Points on a hilly landscape, in no order, each with its height.
A ball rolls from a point to the lowest of its 2 nearest points, and stops where none of them is lower. Distance is the straight distance between rows; heights are no part of it.
j341: [-30   9   4  24   5 -13  30 -17  -9 -36  23  -2  37 -51  -1  -5  18  19
   3  17  11 -10  16 -22 -22   7  -1 -21]  height 351
j394: [ 16   0  30 -24  -5  -5 -36  -9 -21  22  -5 -27  -2  -4 -33   0 -35  12
   4 -10 -11  12  29  46  18 -30  47  18]  height 297
j932: [-14  15  23  25 -25  -6  35 -17  -8 -52  26 -25  37 -41 -11 -12  46  -6
  -4   3   2 -11  -1   2 -27 -54 -13 -14]  height 376
j19: [ -7  -6 -17  52  38 -30   9 -29   4 -12  14  19  17 -48  -2   2  29  18
  42  40   7 -16 -11 -34  -2  39  -9  -2]  height 323
j800: [  3  12 -25  47  -7   8 -45   0  14  51 -40  21  23 -14  17 -15   1 -43
 -53 -64  -2 -32 -11 -14  15  47  -8  25]  height 79
j423: [  5  32  16  26   1 -33 -63 -22  39 -32  28 -10   1  16  29   4  16  -5
  31 -22  12 -27   7 -21  23  10  -5  12]  height 491
j368: [-17  56  12  -8 -55 -23   6   4 -29  42  23 -42 -20 -10 -13 -17  23  33
 -41 -28  18 -26 -14  11  16  -3  13   9]  height 124
j402: [-47 -33 -25 -53 -35  14  61 -20  -7 -39  -4 -58   1 -54  38  10   4   1
  -9  -4 -10  -2  13  -4  -8 -10  18 -29]  height 115
j820: [ -9 -52 -48  45  41 -15  39  -6  -8  -3  38  16  -2  16 -15  -9  35  31
  14  18  -9  34 -22 -23  -2  21   4 -10]  height 541
j965: [-23   6  13  45 -10  46 -61   4   2  23 -65  25 -48  -1   9 -21 -13 -26
 -28 -36  27  18 -12 -35  16  43 -35  32]  height 573
j110: [-10 -38  10 -28 -16  -8  11 -31  -4 -48  45  -5   0  11  -6 -11  46   2
  27  18  17 -17  43  14  -8 -21 -21 -31]  height 137
j279: [ 32  40   8  16   4  15 -28  44 -10 -13 -15   2  14  30 -19  -1 -40 -17
 -31 -27  -5  22  25  -7  17  24  -2  14]  height 694
j217: [-41  29  -9  33  21 -19  15 -29   0   5  17 -32 -59  10  23 -12 -15  11
   4 -43  19 -17  14  29   7  -3   7 -18]  height 470
j561: [ 13 -45  -3 -42 -37 -30  64 -45 -25 -59 -15 -36   0   1  11   5  -2  19
 -40  27   2  47 -19  14 -30 -51  -9   5]  height 575
j750: [ 23 -46 -12   9  -3 -20  23 -22  -8  -3 -21  28  38  43 -48 -41  29   9
 -21  38 -17  30   0  16   6  26   0 -24]  height 617
j821: [-11  13  -4   7 -34  -6 -29   4  11  21   5  -4 -16 -12 -17  29   3  31
  15 -12   6  12  -1 -12  35  13 -28  22]  height 385
j53: [-26  58   4   1 -24  -1   9  34  15  24   0 -48 -29 -21  12  19   2   8
   8 -43 -29   8 -40 -27   9 -17  46  33]  height 413
j30: [ 17  27  -3  12  57   7  33   9  17  10 -15  32   6  -7  11  20  10 -23
  13   8  27  17  31  21 -21   1  42  -7]  height 466
j641: [-14   2   2 -82 -45  18  60 -14   7 -20 -25 -46  21 -28  32  35 -18 -20
 -18  -4  -6   1   4   7 -18 -14  33  -4]  height 160
j222: [ -7 -14   7  30  23  27 -44  -7  13  31 -70  23 -19   6   8 -14 -16 -28
   1 -12 -10  20 -16  -8  25  11 -47 -17]  height 587
j458: [-35  10   1  51  -1   6 -29 -15  23  48 -29 -15  22 -24  22  19  14 -25
  -4 -31 -29 -23 -21 -59  36   1  -2  29]  height 612
j56: [ 55 -24  -8 -58  59 -15  12  -3  21 -32   9  33   3  24  42  10  21 -23
  14  38   9  -3  -9  31 -16 -14 -20 -36]  height 427
j573: [ 27  -7 -41 -11  11 -32  35   7   3 -65  21  -1   1 -10  13 -12  18  32
 -14  12  -5  26   6  24 -33   4   7 -18]  height 218
j326: [-23  23  -3  59  30  22   4  -5   2  31 -58   6  18  -4  10 -10 -12 -27
 -19 -11 -38  -3  11 -44   7  26  -7  31]  height 633
j718: [  1 -16  17  13   2  53 -51 -10   1  50  -2  43  11  16  15  -2   0 -18
   8  36  59  -7 -19 -11  -5  24 -18  14]  height 298
j736: [ 27   2  -7 -10  19 -19  -8 -32   7 -40 -19  -2   1  -2 -11 -30  19  14
  50  15  -7  64   8  32 -25  13  15 -34]  height 359
j928: [ 33 -32  -6 -28 -36 -12  49   8   2 -56  51 -30  15  -3 -33  39   9 -11
 -30 -21  10   0  22  34  11 -44  29  12]  height 194
j92: [ 11  15 -12  33  17  10 -46 -14  27  11  13  15  16  12 -23   8  17 -42
  15 -38  -6 -19   0  19 -21 -14   4 -34]  height 533
j643: [-16 -52 -49  26   6  27   3  -4 -13  15  14  -4  12  30  -1  10  -2  18
   5  38  -3  39 -30 -33  -1   1   4  -5]  height 528
j491: [ 10 -22 -37  23   7  22 -13  40  -7  40  -4   9  17   1  19  19 -52  -9
 -26   3  24 -20 -18  -2  26  21 -23  17]  height 384
j631: [-29  16   7  -1 -33  44  -9  16   8  36  33 -34  -8  44   2 -20  41  -5
 -76 -20 -21 -48   2  -3  23  -2   1  18]  height 476
j685: [-22  26   6  25  11 -18 -34   9 -15  -1  29  19 -17 -14  -9   5 -37  21
  26 -11  -9 -12 -28 -46 -39 -10  18   0]  height 346
j350: [-22  26   0  -8  -9  36  10   0  10  10   5 -12  14  19  15  -5  22   6
 -61  25 -13 -28  14   2 -16 -11 -13  -1]  height 454
j574: [  8   1 -20  10  12 -16  13  12  13 -29  44  29 -17   8  17   7  30  11
  52  17  46  -4  -5 -10   0  32 -26 -13]  height 76
j352: [ 30 -42  12 -31  -2 -20  39 -25 -11 -32  13  27  -9  21 -29  16  20   9
  17  19  27  56 -21   6 -21 -38  -4 -27]  height 545
j799: [  3   4  23 -40 -22   2  -9  18  -2   0  37 -51 -16  12 -22  -2 -26  11
  12 -50 -20  -4  32  41  34 -10  28  16]  height 264
j669: [ 10 -24   1  50  19 -57  24  13 -20 -35 -21  18  21  -7 -23 -32 -20   1
  24  -8 -27   8  10  -6   2 -10   1   7]  height 551
j88: [  0  27  10  37  30 -10  10   2  27  25  55  39   7  42   4  12  11  10
 -10 -44  -4  -3  17 -32  -2  30  12  49]  height 590
j182: [  7 -25 -16 -20  -1  20  -3  -3  -2  -1 -30  43  22  14   2  -8  36  -9
  -8  80  16   7  -7 -41  -2  44  -5 -31]  height 116
j278: [ 34   0  12 -52 -47  -5  27   6  10 -19  25 -72   5   5 -25  34  12 -12
  -9 -35  -6   8  13  39  48 -40  25  28]  height 229
j173: [ -2  37  -4 -50 -12  24  40   8  31 -22  13 -22  -8 -20  10  47 -17  -3
  -7 -16  11  13  11  30 -31 -15  43  -1]  height 109
j358: [  9  -5  -1 -25  20   5  31  -9 -26   9  12  24  -4 -29 -21   0  44  24
  13  25   6  38  26  29 -43 -18  18  -5]  height 387
j635: [ 29 -24   7 -52  44  50   4 -20  30  -6  -6  26   2  29  -5  31  12 -14
 -19  48 -14  15   2   2  -2  21 -41 -32]  height 396
j737: [ -9  38  15 -46 -50  21 -39  24 -10  21  23 -10 -39  12   5 -20  28  16
  -9 -30  -1 -24  21  16  13   6 -35   8]  height 325
j959: [  7   5   3 -17   2  -5   6 -15 -20 -24  14 -67  25 -52  15   2   7   0
  15   3   9   3  28  26  16 -26  13   1]  height 433
j646: [ -6  44  45  21  -2  19 -51  22 -18  10 -53  15 -47   0  29 -45 -33 -22
 -38 -34  32 -21  15  -6  18  29 -31  48]  height 562
j720: [ -2   1   8 -36 -40  45 -22  37  -2  40 -24 -29 -49  22 -10  -3  -2 -35
 -30 -37 -31 -32 -35  39  14 -51 -13   4]  height 328
j301: [-22  33 -32  38 -10 -14  16   1  -8 -12  32 -42 -20  -2  19 -13 -34  -1
   8 -23  28 -51   8  31  -7  23  14  12]  height 452
j158: [  8  15  28  -2 -18 -24  27  -5  15 -12 -20  36  -3  11  -9   9  11   1
  30  17  37  27 -14   8 -15 -34 -25 -18]  height 527
j791: [ 27  18  23 -46 -15 -27  -6   7  -1 -18   2 -10  39 -12  39  19 -31  -2
   1  18  24  -1 -10  -2 -11 -43  16   1]  height 497
j712: [-17 -46 -28 -17 -14  16   8 -13  -7 -26 -31  -1   8   3 -21   5  27   1
  -5  48 -23  14  12 -30  -2  -2 -15 -42]  height 58
j488: [-21  15 -14  29   5 -12  -9 -15 -43  18  10   2 -39   1 -19 -23 -34  37
  12  -7  13   9  16  -4  -8  41 -10  -7]  height 202
j444: [-47 -12  20 -23 -18   5  -1  -1   1 -18  23 -48  15   4  17 -32  -8  16
  -6   3 -42 -38  12  -9  -8 -14  42   6]  height 126
j210: [-23  10   4   8  22 -12  11   6  20  45  23   0  -8  19  24   9 -19  30
 -25 -38 -17   0   2  -7  25   2  13  31]  height 574
j346: [-17  -7  17  -2   4  -3  -9  18  -4 -34  28  19 -22   7  -8  16 -48  40
  25  33  13  14 -12 -36 -29  -2  25  -2]  height 319
j202: [  4  10  15  -1 -23  13 -48 -15  15  39  24 -23 -12 -11 -21  55 -10  10
  -4 -11  23  -1 -26   6  38 -42   2   8]  height 362
j764: [-60  12   2  16 -39   1  27   8  29  -3   1 -30 -28 -31 -38  16 -29  15
  -3 -25 -44 -53   2  -5   8  16  27   7]  height 310
j677: [  0  33  18  24  21 -15   6  24  37 -16   1  44   4  42  33  14 -20 -12
  -3  -8  17   3 -22 -44 -19 -13  11   1]  height 245
j303: [ 15 -10  -3  11  28  30 -15  18 -36   8 -16  11   0  17 -10 -24   2   1
  -6  54   1  -1  30  11  -2  15 -12   8]  height 581
j196: [-14 -30 -27 -14  -4   0  23 -12 -11  -7  23  -1 -15  16  23 -13  21  16
  29  21  31   3  20  19  -1   8 -25 -10]  height 111
j731: [  7  10  17  17  43 -10 -12  24 -32  29 -31  37   7  -9   9 -32  27  -6
   9  13  -7 -11  52 -13  14  18  -7  28]  height 566
j266: [ -4  10   7  -5  23  -9 -31 -26  38 -27  54 -18  14 -13  18  23 -10   8
  27 -12  18 -26  24   7   7   9  11 -27]  height 481
j620: [ 26 -39 -16  -2  55 -14  32 -18  -4  -6 -10  26   7  32 -19 -44  14  24
  -2  50 -36  49 -34  28 -15  29  21 -35]  height 637
j719: [ 31  60  19  23   4  -5 -36  49 -10 -10 -23  10   5 -11  21   4  -7 -23
   9  11  18 -21  14 -11   5 -12   3  44]  height 532
j54: [ 25 -32   9 -28  27  -9   3  -8  51 -15  42  21  34   5  -6  20 -32  37
  30  11 -20  10  -5  38   1  31 -16  12]  height 334
j226: [  0  -3  27 -33 -34 -22  54 -45  37 -18  -6 -23  26 -32  10  36   6  -9
   1  -7  22   5 -18  37  -7 -66   4 -10]  height 280
j159: [ 15  13  -1  62  55  -2 -29 -12   0  22   1  52 -54  35   6   6  41  -3
  -6   3  20  16 -13 -67  21  44  -1  33]  height 154
j910: [-40 -29  -3 -26 -26   7  39   3 -17 -30  -9 -56  22 -37  20  -4  -8  19
 -20  20 -35   3  12 -20  -5 -30  60   5]  height 65
j767: [ 11 -26  50 -50 -15  23 -53   4 -10   2 -17  45   6  13 -16  -6   3  -2
   3  54  11 -11  39 -18   3   7   6  -2]  height 572
j374: [  8  -5   0  72  58   3  15 -11   5  12 -48  27  12  19  -7 -18 -33  -8
  -4  31 -33  10  -7 -36  19  69 -26  42]  height 657
j239: [  0 -12   6 -39  28   7   8 -10  -6  -7 -21 -32  24  -9  44   1   9 -27
  12  -9  -5   6  42  11  21 -32  -5 -23]  height 451
j14: [  0  11  -9 -12 -51  -2 -17 -20  14  41   4 -53  18   1  18 -10   6  -8
   4 -31   6 -13 -27  48  24 -18  -8   8]  height 193
j421: [-16   9  -3 -19  21  50  11 -14  25  -9 -21 -17   0  17   6  14   0   7
 -45  29 -33  13   4   1  -5 -10 -59 -28]  height 426
j735: [  8   8  -6  30  22 -45 -37 -21   8  44 -33  66  -4  15  35 -38  20 -12
   2 -32  28   8 -15 -24   8  53 -11  -7]  height 224
j385: [ 29  -4   3  21  21   8 -66  -4  43  10  -4  50   5  27 -13   0  27 -44
  22 -41   4   5   1  -5  16  36 -15 -18]  height 517
j81: [ 28 -12   0 -26  46  23  12  -4 -12 -18   4  32 -29 -12 -51  -4  58  -8
  33  56   4  19  17   7  25  53 -13 -54]  height 148
j462: [ 43  -1   6 -60  54  20  23   7   6   9 -16  37  -7   1  35  24  10 -28
  21  26  33  12  30  36 -14  -6  -3 -11]  height 444
j99: [ 29  -3   2 -45  37  25   0 -21  39 -29  35  -7  44   7  14  24   9  11
   0  28 -24  16   5  23 -25   7 -31 -11]  height 367
j753: [ 35 -47  16 -74  45   4  47 -48  11 -61  29   7  27 -19  14  12  30  -5
   5  31 -10  16  23  29 -35   3 -26 -28]  height 391
j67: [ -7   4 -13  22  20  12 -49   0 -10  36   5  -8  13   0  31  -6 -62  -5
  -6  -6  11 -15 -18  -5  -5  15   3  -5]  height 349
j107: [-20 -34   8   8 -29  28   1   7  18  14  21  47  11  45 -41  -1 -15   6
  10  13   9 -11  13 -12  -7  47  -5   1]  height 221
j920: [ -2  15   1  25  31 -42  40  18  34 -52  24  24   5  -3  12  20 -25  20
   2 -14   0  11 -15 -22 -20 -12   8  -9]  height 201
j775: [ 14   3  -6  26  69 -31  41   0   2   1  -2  23  20 -48  13   1 -13  10
  18   2  -2  12  -2  33 -32 -10  19   2]  height 498
j609: [ -7 -58 -17 -58  -4  30 -25  -9   7  27 -16  24 -19  47  43  14   8   7
   6  46   8  30 -11 -24  -3   2  16   2]  height 554
j505: [-23  32  -9   4 -28 -11  -1   3 -36  38   4   2 -35  -6  -1 -12 -26  27
 -38  -2  38 -27   3  23  -5  13 -10 -12]  height 165
j459: [-33  25  24 -63 -65  12  -5  32 -15  38   6 -17  -2 -16  11 -14   0  22
  17 -36 -16  -3  -7 -15   7  11 -18   8]  height 300
j446: [ -5  18  21  45  23  27 -64  -1  -6  39   2  28  -8  10  31 -15 -30 -14
 -11   0  24 -31 -20 -23 -14  20 -13  51]  height 322
j123: [ 12  -4   7 -59 -18  26  -3 -28 -31  41 -19  19  23   4  14   6  -5   3
 -23  28  43  36   7 -16 -14  19 -24 -24]  height 242
j314: [-11   2  23   3 -15 -16 -24  21 -37  19   5   1 -12  11  -1 -40 -27   6
  25 -33   1 -17  34   5  17  17 -12  18]  height 237
j96: [ -5 -16  14  11  -9  44 -36  29  18  34 -38  16 -29  26  13  -7 -13 -27
 -38  -8  -1 -32 -16  32  15 -32 -28  33]  height 365
j713: [-32  48  33  24 -33  28  -1  28   0  32 -11 -39  -8  -6 -10 -33  -1 -24
  -8 -34 -58 -60 -48 -12  -2  -7 -31  31]  height 443
j813: [ -6  25  -4 -14 -52 -12  42 -21   9   3   7 -69   7 -19  21   7  12 -10
   3 -28  24   3 -40  37   3 -51  13  -2]  height 236
j94: [ -9  13  14 -37 -40   5  -1 -20 -34  45  -8  -7  17 -28 -16  -5  10  31
  -1  14  19  16  31  13  -1   8 -16   0]  height 204
j302: [ 10 -16 -17 -17 -23  17   1  43 -22 -14  -6   8  12  14 -10   0 -11 -13
   3  24  -9 -13  18   9 -12 -16 -11  11]  height 571
j276: [ 26  -3 -14  23  40  -3  16  -6 -18  -9   7  23 -13   0 -43 -11  40  -5
  47   8  14  59   6  11 -26   5  30 -24]  height 386
j286: [ 50 -72 -37 -33  -4   6  31  16 -28 -41  -3   8  21   7 -19  12 -40 -14
  27  53   9  31 -19  20 -14   7   0  -1]  height 499
j702: [-18  56  19  -7 -41 -10  -9  24 -51  24  -5 -30   9 -34  -2 -42 -13   8
  23 -45  -8  -5  13 -18   6  28 -15  11]  height 268
j622: [ 10   8   3  -2 -15 -24 -17 -25  -6   9 -17 -15  18  12  -4 -20  -4  11
  32 -10  11  49  25  26  -9  -4  48   4]  height 330
j242: [ 19  -5  29   4  41  -2 -22  28   7 -30   2  50   3  34  -4   5 -29 -13
  21  35   4   7 -16 -39 -20 -12  29 -20]  height 284
j531: [-37  49  36 -10 -56  14  27  14  41  15  15 -46 -33 -13 -30  10  -3  17
 -20 -21 -30 -61 -33  18   6   3  29  18]  height 348
j963: [ 22 -59 -44 -63 -32  -8  25 -12 -39  -1 -28 -15  -4  28  12  20 -10 -29
   7  13   4  36 -12  21 -28 -45  16  10]  height 644
j801: [  4  63 -11  29  -3   7 -37  33   8  21   6  -8 -47   5   4  25   9  -9
   3 -52 -17   4 -26 -27   1 -20  20  48]  height 392
j207: [-11 -16  11  -1   8  18   6   0  16 -21  51   9  15   9 -42   3 -19  17
  32  -4  -5   0  51   2  -5  49  16   3]  height 260
j742: [-11  18  21  27   0 -23   9 -19   0  10 -36  -8 -28  13  20   4 -38   2
  15   7  41  23 -15  20   8 -43   3   2]  height 506
j691: [-24   8  -7  17  24   7   3  -4  14   6 -14   4 -27  22  23  12 -20  42
 -26  33   0  21   3 -26  12  14   4  10]  height 556
j52: [ 16 -65 -36 -13 -30 -31  35 -31 -10 -17 -13  -4  29  10 -15 -30  13  16
  -1  35  -8  18   2  44 -14  -2  -7  -5]  height 602
j640: [ 41 -13  19  33  57 -15 -39  13  14  36  -4  82  -4  10  -2   5  48  -8
  -9   2  12  10 -35 -51  47  30 -25  21]  height 198
j985: [  1  28 -25  21 -33  15 -31  16   1  46  -5 -22  14  13  29 -25   0 -31
 -16 -62   3 -15 -18  17  18  23 -22  28]  height 145
j674: [ -1 -27   6 -28  30   2 -34 -28  29   7   4  -4  26  -8  15  25   2  -9
   9  -4   0  -4  39  -4  36   9   5 -41]  height 467
j535: [-23  -9 -12  -4 -21  14   6  21 -11  44 -13 -28  32  -8  15  -1  22 -30
 -13  -9 -33 -28 -19  -8  -3 -61  41   8]  height 614
j580: [ -6  15  13 -49 -43   7  15   1 -38  42  30 -28 -11 -18 -30  16  35  26
 -13 -10   8   4  19  22  12 -32  14  18]  height 166
j584: [ 17 -21 -26  13  29  21  32  18   6  -2  -1  10  37  -8  -1  37 -42  -5
  -1  36  11   7 -22  -3   5   2 -27 -11]  height 432
j634: [ 10 -51  10 -25 -28 -12  40 -17 -13 -55  38  -4  21   7 -19  17  10  -5
 -16  25  36 -14  25   2  -6 -35  10 -12]  height 162
j332: [ 21  16 -16   6  -4 -40  24  17  10 -33   5  15  13   6 -29 -18  21  18
 -13 -13 -20  -6  35  35  -7  14  -8  -7]  height 263
j451: [  9 -32 -19 -63 -20  -1  -5  -1 -23  10 -12 -22   0  12  21   1  22 -27
 -11   4 -33 -17  -3  25 -25 -70  30   1]  height 632
j556: [-58 -20 -24  25 -19  30  -7   1 -18  12  16 -26   3   4  -3  -9 -35  18
   4   8 -34  -2 -27 -34 -19  -1 -14  -4]  height 508
j694: [ 12  -9 -47 -45 -28 -15   5  -9  -4 -47  17 -33 -15   5  26  17  -1  14
 -12   4  -5  10 -14  16 -13 -22 -16 -26]  height 171
j29: [ 34   6 -15  41  43  11 -20  21 -12   2 -27  18  24  14 -13  -3 -32  -8
 -25   9  -7  31   2 -32  29  60 -28  -3]  height 678
j147: [-13  -3   2  15  14 -14  57   0  15  25   3  -6  36 -52  -3  15 -22  12
  -5 -30 -19  -4 -19  39 -26 -42  32  14]  height 539
j664: [ 19  12 -45  56  21 -14 -35  -8   2  48 -51  50   3 -15  17 -20  25 -24
 -10 -39 -17   2 -24 -37   2  55 -32  18]  height 167
j268: [ -4 -48  16 -13 -16 -24  31 -27 -12 -51 -16 -15 -29  16 -19   2 -10  26
   7  22  -1  52 -14   7  -5 -67   1 -12]  height 559
j873: [ -8  12 -19   5  -1 -20  21  13 -16 -12 -10 -22   9 -41 -35 -13   4  11
 -14 -38 -39   7  41  21  -1   0  45 -14]  height 309
j931: [ 57 -49  -6 -54  50  -7  49  -8  24 -74  44  23  22  36   1  -4  28 -10
   1  42  -9  17  -4  26  -9  33 -14 -35]  height 409
j424: [ 42 -31 -27  23  14 -24  29  35  -7 -40 -35  12  17  -1 -27  -5 -29 -12
  44  16 -10  42 -19  23   5  -4  -6  -3]  height 526
j317: [ 26  -7  11 -11  27  27 -33  -5  25  11 -38  27   9   8  11  13 -30 -36
  21   4   9  23 -23  14  -2  -5 -44 -40]  height 604
j39: [  8  31  36 -20 -10  25 -36   4 -18  51  -8 -50 -19 -29 -16  15 -16  -6
 -20  -7   3 -29  -8  35  26 -38  33  10]  height 333
j164: [-17  -4  -8  -8  -6 -19   9 -10  -4   4   7 -28 -53  33  18  -4 -19  10
  -9 -19  20  -7 -10  46   3 -54   7 -14]  height 488
j596: [ 15 -13 -15  63  54 -10  -7 -23  -1  11  10  31 -10  -4 -32   3  50  -5
  16  36   1  -8 -21 -30  34  42 -30  -8]  height 290
j343: [-34  16  27  23 -32  -1 -16  13  -7  14  -8 -16 -25  13 -29 -12 -31   0
 -16 -31 -21 -37  11 -15  27   6  10  21]  height 269
j256: [ 11 -22  -8  20  38  -9  -9   1  10  30   6  36  15   7   2  24  36  17
 -13  24  14  26 -23 -51  44  15 -31 -18]  height 248
j520: [  8 -12 -14  -9 -22  20 -49  13   5   7  11   4  16   5 -31  -3 -15 -22
  20 -18 -32 -20  -8  22 -24 -15 -15 -16]  height 552
j879: [-31 -44 -21   3 -14  15 -29 -12  -8  46 -23   8 -22  35  25  -8 -13  31
 -18  34   5  18 -21 -19   6  -2   5   4]  height 542
j661: [-30  32   5  42  -9 -13  18 -21   0 -18  29 -12  -1 -28 -16 -23  -5 -13
  19 -26   2 -76  37  18 -14  34  -7   7]  height 431
j82: [-12  34  15 -13 -19 -24 -32   5 -17  44 -36  -6 -29 -11  40 -29 -10   7
 -37 -35  27 -20   5  12  32   4  -1  -7]  height 203
j754: [ 17 -85 -23 -43 -19 -35  66 -62 -26 -42 -25  -1  19   0   4   4  21   6
 -20  41  12  50 -16   5 -21 -11   3 -27]  height 589
j244: [-28  39   3  22  -5   3  23   0   5 -41  16 -34   1 -24   1 -29  40 -18
   2  -9 -14 -54  31  27 -28 -16   8 -12]  height 404
j319: [ -8   3   9  -3  -5 -17 -17   3  -9 -18   8 -36   5 -59 -13  19 -20  30
  19   9  -8 -11   8  -7  32 -12 -20  -3]  height 410
j552: [-15   7  12  -1 -12  26 -13 -19 -17  48  -8  22  24  15  28 -35  -4   8
   0  20  44  14  -1  -7 -11  40 -49 -11]  height 272
j585: [-10  41   7  41  23  -6 -45   5  -6   9  26  21 -70  11  -3  21 -27  -7
   9 -45 -21 -26 -23 -46 -22 -10   6  29]  height 371
j794: [  4  13 -21 -25 -33  32  10  38  -3  17   5 -70 -27 -14 -11  27 -10 -33
 -21 -24 -21 -44 -46  28  22 -44   3 -12]  height 286
j968: [ 25  32   2  48  25 -51  26   8  11 -66  16  35 -23  -6 -13  -1  12  13
  38   2  13  15  -4 -18 -28  14  10  20]  height 149
j883: [ 38 -32  -9 -37 -10   1  12  13   4 -25   3  -7  42  -8  15  47 -62  -9
  14  38  14  10 -30   9 -11 -28  -8  15]  height 472
j886: [ -6  47  26   6  -3 -34 -53 -11  11  30 -23  30 -14  14  47 -40  -3 -17
 -14 -78  15  -6   5 -10  10  28 -20  -4]  height 234
j522: [-34   5   9  37 -14 -18  47   2 -22  19  22 -27  24 -83 -31   9 -22  25
   6 -24 -10 -20  -3  -1  -5  -4  40  33]  height 570
j868: [ -7 -24   1  19  -6   8 -24  18   0  33 -28  71   5  18 -20 -12  12  -3
 -24  26  13 -11   3 -36   7  52  10  -2]  height 172
j532: [-39   9  -6  35 -12   0  19  11 -13  48 -12 -39  23 -40  -2   4   5  -5
  -8 -18 -31 -33  -5 -29  18  -8  44  27]  height 592
j289: [-25  34 -10  32 -19  24 -18  27 -32  10  -3 -31   4 -20 -28 -22 -12  -5
   9 -14 -56 -25 -29 -13 -30 -16 -33  11]  height 480
j337: [  0 -27 -15  67  27 -54  24   3 -28 -18  25  25   3 -12 -27  -6  15  21
  24 -18 -12  23 -19 -52  -6  -7   7   5]  height 553
j786: [ 12  13 -19  28  17  22 -19  26  13  11  16  44 -38  24   3  13  46  -3
  23  12  22   2   3 -19  11  41 -20  27]  height 118
j758: [-12  36  14  49   7  27 -15  21  16  22 -29   0 -14  25   5 -16 -19 -39
 -43 -39 -30 -35 -29   3  -7 -18 -35  22]  height 401
j139: [-16  -5 -31   5 -30  -1  -2   1   7 -47 -16 -39   6  -3 -12  -3  12  -4
 -12   1 -34  -6  -2  -5   0 -24 -19 -39]  height 119
j656: [-21 -29  27 -35 -53  -9   7   3 -27 -42  43 -54  28 -25 -22 -29 -11  18
   1 -26 -29 -18  20  -1   8 -11  27  -7]  height 173
j198: [  0  35  30  39  22  18 -27  43 -36   9 -35  27 -40   1   8 -18 -11 -24
  -3  -4   2 -26  33 -38  13   8 -13  63]  height 549
j603: [-18  37   5   4 -16  35  34  17  11   4  -3 -64  11  -7  -8   2 -21 -37
 -22 -35 -24 -24 -23  18 -11 -21  35 -15]  height 227
j607: [  5  40 -11 -30 -13  45 -20  -2  32  -1 -18 -42   2   0   9  29 -24 -23
 -10  -8 -12   9   3  27 -13  -6  24  -3]  height 163
j248: [ -7 -12 -10  -1 -19 -33  52 -19  13 -46 -14  -9  -8 -31  18  16  45   5
   4  -2  21  27  -1  14 -22 -62  33 -22]  height 318
j776: [ 23 -48  26 -77  -3  15 -42   3  13  -9 -26  47 -24  47  23   7  12   7
 -21  54  17  12  20 -23  20  23   3   1]  height 563
j17: [  1   9  -7 -12 -21 -11  37  -2 -21   0  20  -2   5 -57 -41  -9  15  34
  -1 -23 -12  30  14  49 -49 -13  20   2]  height 352
j336: [-10 -28   7  -8  11  -1  -2  -4  15 -34 -19  36 -32   6 -44  -5  34  10
  17  40 -15  -3  13 -20  15  23 -28 -64]  height 107
j812: [ -3  14  12  41   2 -44   4 -12   1 -54  39  14 -31  10 -17  -2  25   5
  50 -13  40   2  13 -25   4  -3 -16 -14]  height 110
j604: [  9 -22  21   3  56 -12  20  -4  40 -14  27  36  -3   0 -28  13 -25  22
  32  16  -6 -12  29  22  23  53  10   4]  height 296
j115: [ 39  51   1  -3   5 -20 -38  16   4  -2 -11  14  26 -15  28  22 -10   7
 -21  32  39   0  -3 -12  -7  -4  24   9]  height 515
j476: [ 17   5  -1  36   6 -28 -60 -10  30 -30  -4  37   1  31   7  -5  27 -28
  26  -4  15  -6   1 -44   7  27  18 -25]  height 504

Call two points neighbours if one is among the 2 nearest of the other. Go from one point of each pair to the other, from neighbour to neighbour, staying as low as possible. Name the highest point that can't be avoided.
j173 and j910 | j641
j574 and j712 | j276
j800 and j505 | j886

Two balls start at each pair of points below. Name the first point that both come to, or write never.
j302 and j52 | j574
j53 and j535 | never
j276 and j750 | j574

For each start below, name the point where the ball stops.
j29 | j712
j451 | j712
j821 | j574
j754 | j574
j350 | j712
j222 | j368
j424 | j368
j303 | j368
